Each row is a point on a tangle of strands that fork and nearly touch. The rows are in no order.
In the rows, zero is written as 128.
Two points are linked if the straight distance between their rows is under 81.7. Some points are linked to none.
Debat: [132 114 104 119 111 138  88 113 117 136 123 130 166 134 113 151 115 148
 151 152]
Zukib: [143 121  70 131 168 108 195 111  94 138 106 126 123 127 120 116 111 196
 112 110]
loku: [138 166 210 133 110 112 171 147  99  93  91  97  91 126 168 135 189  79
 101 124]
zonuk: [164 127 150  95  95 113 115 136  74 130 122 118 159 148 151 160 141 178
 156 160]
gufed: [102 151 145 142  93 164  76  94 152 100  76 124 125 110 116 151 150  36
 118 134]
kabe: [147 158 164 159 149 107 197 159  82 109  65 107 106 115 154 143 187 130
  86 132]
kitu: [133  89 109  98 130 153 147  58  80  97 111  98 156 140 116 134 129 166
 171 161]
zagum: [164 123 155 101 151  93 156 182 137 159 197 155 118 146 168  93 103 171
 142 126]
Laz: [114  96  93 113 113 158 124  59 107  98 104 110 161 130 102 144 121 137
 171 151]
Tik: [116  95 135  95 150 157 188  45 125  81 149  90 108 129 127  74 120 123
 167 127]
guf: [145 135 199 104 108 137 147  94 135  95 146  90  99 140 158  96 153  61
 127 126]
zas: [144 140 134 119 128 116 154 124 103 125 115 112 119 133 140 125 130 144
 121 120]
gep: [110  61  87 107 154 173  93  76 156 120 175 143 173 127  72 111 117 137
 178 169]
moman: [154 115 151 203 160 122 118 178 114 163 167 113 136 144 138 136 159 133
  68 180]
dero: [121 129 180  82  70 158 119  64 117  72 121  96 121 141 145 126 146  62
 175 137]
febis: [132 156 156 143 111 132 119 132  96 108  52 115 132 119 138 176 173 114
 118 144]
munug: [120 169 103 164 129  98 129 177 112 154  72 148 119 116 134 179 132 165
 101  99]
Fibe: [150 144 137 170 138  94 132 194 107 167 151 132 125 139 152 143 129 166
  93 140]
Gama: [122  84 109 115 160 162 160  53 128 101 147 100 131 128 106  85 121 131
 146 143]
sor: [ 94 117 108 126 101 159  83  84 167 114 133 127 136 118  92 119 116  71
 141 124]
Tafem: [131 127 135 182 114 130  58 165 119 157 114 139 162 130 122 183 145 125
  94 173]
galez: [179 110 165 110 128 110 142 136  71 135 140 108 151 153 153 132 149 180
 132 170]
vibik: [113 114  94 144  89 156  57 100 130 123  78 136 177 123  87 193 135 103
 138 157]
kotiz: [128 182 202 140  78  98 122 191 115 124 119 123  95 135 183 162 156  87
 115 113]
sevid: [152 144 132 141 126 101 138 158  93 152 120 126 128 134 145 147 133 168
 110 132]
zeka: [129  92  76 102 132 139 119 101 115 129 134 136 169 130 105 136 102 180
 177 146]
ganug: [107 170 147  79  69 117 153 111 106  91  93 115  96 125 155 138 133 108
 165  77]
rubo: [164 126 157 188 143 101 125 203  94 167 176 120 134 155 163 142 146 162
  89 171]
mora: [ 89 137  92  85 109 126 100 144 184 135 168 167 122 114 118 104  69 121
 177  80]
Num: [ 94  96  85 126  96 171  90  61 136 101 106 119 163 120  81 155 116  95
 170 150]
vitid: [131 126  98 136 140 132 145 100 104 119  84 112 135 123 114 141 133 146
 111 126]
Lufa: [126 130  72 130 117 109  94 158 130 164 123 154 154 128 110 157  95 183
 133 119]
roro: [147 100 103 158 137 146 102 105  96 131  74 118 177 131  99 182 151 154
 102 178]
paz: [129 126 164 114 139 125 113 157 194 147 208 142 104 130 142  68 107  92
 125 113]
Funa: [121 174 117 109  90 100 129 153 117 140 108 143 111 129 147 153 109 152
 145  84]
zod: [150 155 214 135 113 124 158 131 125 102 130  93  90 135 166 111 171  59
  98 130]
fel: [132  70  87  98 161 155 102 102 134 133 167 148 181 132  90 121 111 173
 176 170]
loz: [148 123 127 105  84 132  83 120  86 129 102 125 174 140 130 179 135 156
 166 163]
vofif: [109 126  45 137 123 116 117 136 127 149  94 152 152 118  91 166  92 177
 128  99]
Benut: [138 149  88 132 150  91 195 142 106 148 112 138 101 127 137 110 109 181
 110  89]
pebi: [138 157 203 152 104 132 108 147  89 100  61 111 132 122 158 172 200  83
 111 165]
kof: [139 101 101 176 180 149 153  98 109 122  67 108 147 120  95 150 160 138
  72 155]
fize: [186 104 170 122 150 108 154 153  95 149 178 116 141 153 157 111 144 177
 125 169]
mazos: [125 158 180 147  76 139  54 153 132 128 117 133 133 130 148 166 145  68
 119 152]
Zuso: [140 112 134 124 179 126 175 124 173 138 191 120  93 127 129  45 116 118
 110 110]
mono: [149 139 216 149 102 146  99 122  99 103  99 102 133 140 153 156 196  64
 105 181]
feda: [105  96 128  80 139 165  94  98 179 117 193 156 143 126 105  93 102 101
 192 139]
sesad: [135 102 132  86 187 135 173 120 168 129 203 144 106 129 134  50 102 137
 152 112]
Moza: [143 167 208 138 104  96 163 175  75 100  83 108 111 131 176 164 205 113
 106 140]
lumo: [149 117 157  76 145 119 131 155 151 142 190 154 129 139 159  96  99 150
 168 128]
Sedo: [112 163  88 161 131  97 126 177 141 165 107 153 110 114 123 150 108 152
  94  86]
Tuka: [ 93  66  76 131 123 174  93  59 154 111 137 131 170 123  57 126 118 113
 159 152]
lomap: [139 127  96 157 163 100 150 166 140 170 153 141 118 124 121 103 106 165
  84 114]
Seto: [118 183 105 139 127  92 182 150  99 128  50 146  93 112 145 157 143 158
 116  69]
puvi: [151 141 207 160 126 142 129 123 114 113 119  97 111 137 151 128 184  65
  87 166]
Nakot: [134 177 179 148 103  92 147 186  90 124  92 126 103 125 174 166 166 124
 111 114]
nubak: [112  91  96 164 170 152 128  88 168 130 145 115 124 114  69  85 135  98
  74 127]
Bigar: [136 136 185 133  81 140  46 143 152 141 161 136 142 144 143 140 132  73
 131 163]
leka: [107 128 128  72 127 136 154 112 157 106 170 139  99 129 149  79  84 116
 182  88]
Dafog: [124 119 131 190 130 129  61 172 144 163 148 138 151 131 108 153 138 114
  75 160]
tuli: [125  98 102  91 169 136 140 121 156 134 183 149 133 126 119  80  95 156
 159 124]
Siver: [156 121 115 130 165  92 162 178 133 175 180 152 123 138 147  92 103 185
 118 125]
Ginu: [108 120 135  83 141 144 182  81 162  96 169 116  84 126 141  56  97 101
 167  89]
timo: [160 115 148  82 136 109 101 185 120 161 188 174 161 151 155 133 101 192
 173 157]
vof: [133 134 163 153 141 126 110 158 178 155 192 127 103 134 137  83 122  84
  95 131]
Nugi: [182 103 138 124 177  99 183 157 109 160 182 130 133 148 148  87 122 195
 121 153]
sufov: [ 91 147 100 178 125 130  88 151 168 133  80 145 125  99  97 157 131  84
  82 103]
ref: [128 133 133 151  92 143  54 130 122 136  97 133 168 126 113 185 142 106
 123 167]
Palon: [137 115 181  54 126 129 174  99 141  90 175 117  98 146 166  77 118 112
 181 105]
gipub: [115 165 131  96 104 114 180 107 117 102 106 118  79 123 151 112 116 116
 144  71]
mabo: [139 101  78 149 173 138 172  87  93 117  79 104 142 125  99 141 138 169
  97 138]
Gaz: [105 140 125 169 138 146 101 127 160 122  95 128 118 108 105 135 144  65
  78 119]
rosut: [120 101 143  98 153 159 166  65 162  99 173 103  98 131 130  56 120  93
 150 120]
Tebo: [120 157 121 173 124 121 101 170 115 135  56 142 135 113 131 195 152 134
 100 128]
rufa: [143  91 111  88 148 131 184  77  75 104 127 107 140 140 133 109 124 191
 168 144]
fisur: [138 113 114 136 145 128 107 137 143 153 155 131 143 129 118 114 116 141
 113 139]
duno: [131 116 146 172 142 131  80 161 162 166 181 131 132 134 116 108 132 101
  84 154]
rireg: [108 109  96 111 141 147 154  81 137 108 136 114 118 123 114  94 107 132
 145 114]
kazez: [102 124  79 120 136 131 137 112 151 129 132 132 119 115 107 107  93 136
 135  93]
sifa: [131 165 193 152  96 124  95 170 129 130 126 119 114 136 163 152 149  77
 107 138]
Niti: [126 152  90 102 100 101 133 135 103 142 106 149 130 131 134 152 100 185
 164  99]
depep: [ 85 129  77 114 112 132  99 124 173 130 141 148 124 111  98 114  86 116
 148  86]
Dom: [125 130  77  96 112 111 112 149 127 148 137 163 146 129 125 140  82 190
 174 113]
tal: [135 106  84 102 157 117 205  88  85 117 121 119 123 135 130 102 108 196
 151 115]
fina: [ 98 115  60 153 120 131  87 135 153 146 102 150 159 114  73 165 104 140
 108 107]
kino: [113 139  73 169 157 100 149 162 150 162 117 146 112 111 106 124 108 152
  73  88]
borav: [124  88 118  76 174 156 108 123 170 131 205 169 150 128 104  94  97 143
 181 146]
Nepad: [124 194 153 113  81  83 143 176 121 139 118 142  86 130 172 142 118 133
 133  71]
Siv: [ 89 113 110  97 107 161  93  90 175 108 161 139 135 120 104 103  94  86
 183 120]
nevad: [132 129 137  68 128 113 152 138 144 126 173 149 109 139 160  92  93 145
 176  98]
mip: [123 167 135 123 104 120 147 126  90 103  56 117 115 116 143 166 155 130
 131 106]
lefad: [109 178 136  94  75 112 153 112  86  88  57 120 109 119 148 172 149 129
 163  86]
nek: [108 126 126  93 132 137 107 141 192 136 189 154 115 122 126  80  89 100
 153 101]
fuge: [111 119 120 150 128 155  91  95 157 122 119 119 132 117  97 120 136  72
  99 136]
Tipap: [104 147 106 194 131 121  84 181 147 151  81 155 138 108 109 181 135 122
  76 121]
Ril: [129  94  99 168 162 156 120  85 135 127 101 109 149 121  84 133 148 114
  82 152]
muv: [131 140 157  81 115 119 181 102 123  99 142 107  91 136 160  88 122 114
 150  94]
samop: [129 132 181  91  89 153 106  83 144  97 147 108 114 139 145 106 134  61
 159 132]
vob: [125 105 107 151 179 132 150 117 174 145 169 120 106 117  98  65 121 110
  82 112]
Vato: [ 99 103  70 149  99 152  63 114 153 133 100 142 175 116  62 174 117 110
 127 136]
zabez: [128 152 132 180 147 122 133 162 119 137  82 124 117 112 133 155 154 119
  78 130]
tive: [123 165 101 147 143 101 184 140 116 135  87 132  88 114 136 126 125 145
  98  79]
Vifa: [150 143 162 190 146 119 135 175 103 142 121 111 125 134 146 150 163 120
  75 161]

A fork is a point with three links, a tip a point with one. Leave the first point through the second and follow the links. Name the first fork or tip that comes.
zabez, Vifa | Ril
mono, pebi | Palon
fel, gep | Seto
ref, Tafem | Siver
depep, mora | Nepad
Ril, kof | Tebo
Palon, muv | zod
Gaz, fuge | nubak

A fork is a point with three links. Follow the links from the first point to the second and name the forks in between, in order.
Dafog, moman | Siver, Tebo
mabo, nubak | Tebo
vof, gep | Siver
sor, loz | Tebo, Siver
lefad, sifa | zod

Follow the links from the first point to the second, and from the first to the third. Name the last point that the two ways share.
rubo, nubak, rufa | Tebo
Fibe, loz, Tik | Siver
kitu, kazez, Sedo | Siver
sesad, fize, kof | Tebo
lefad, Moza, dero | zod
dero, mip, Bigar | zod
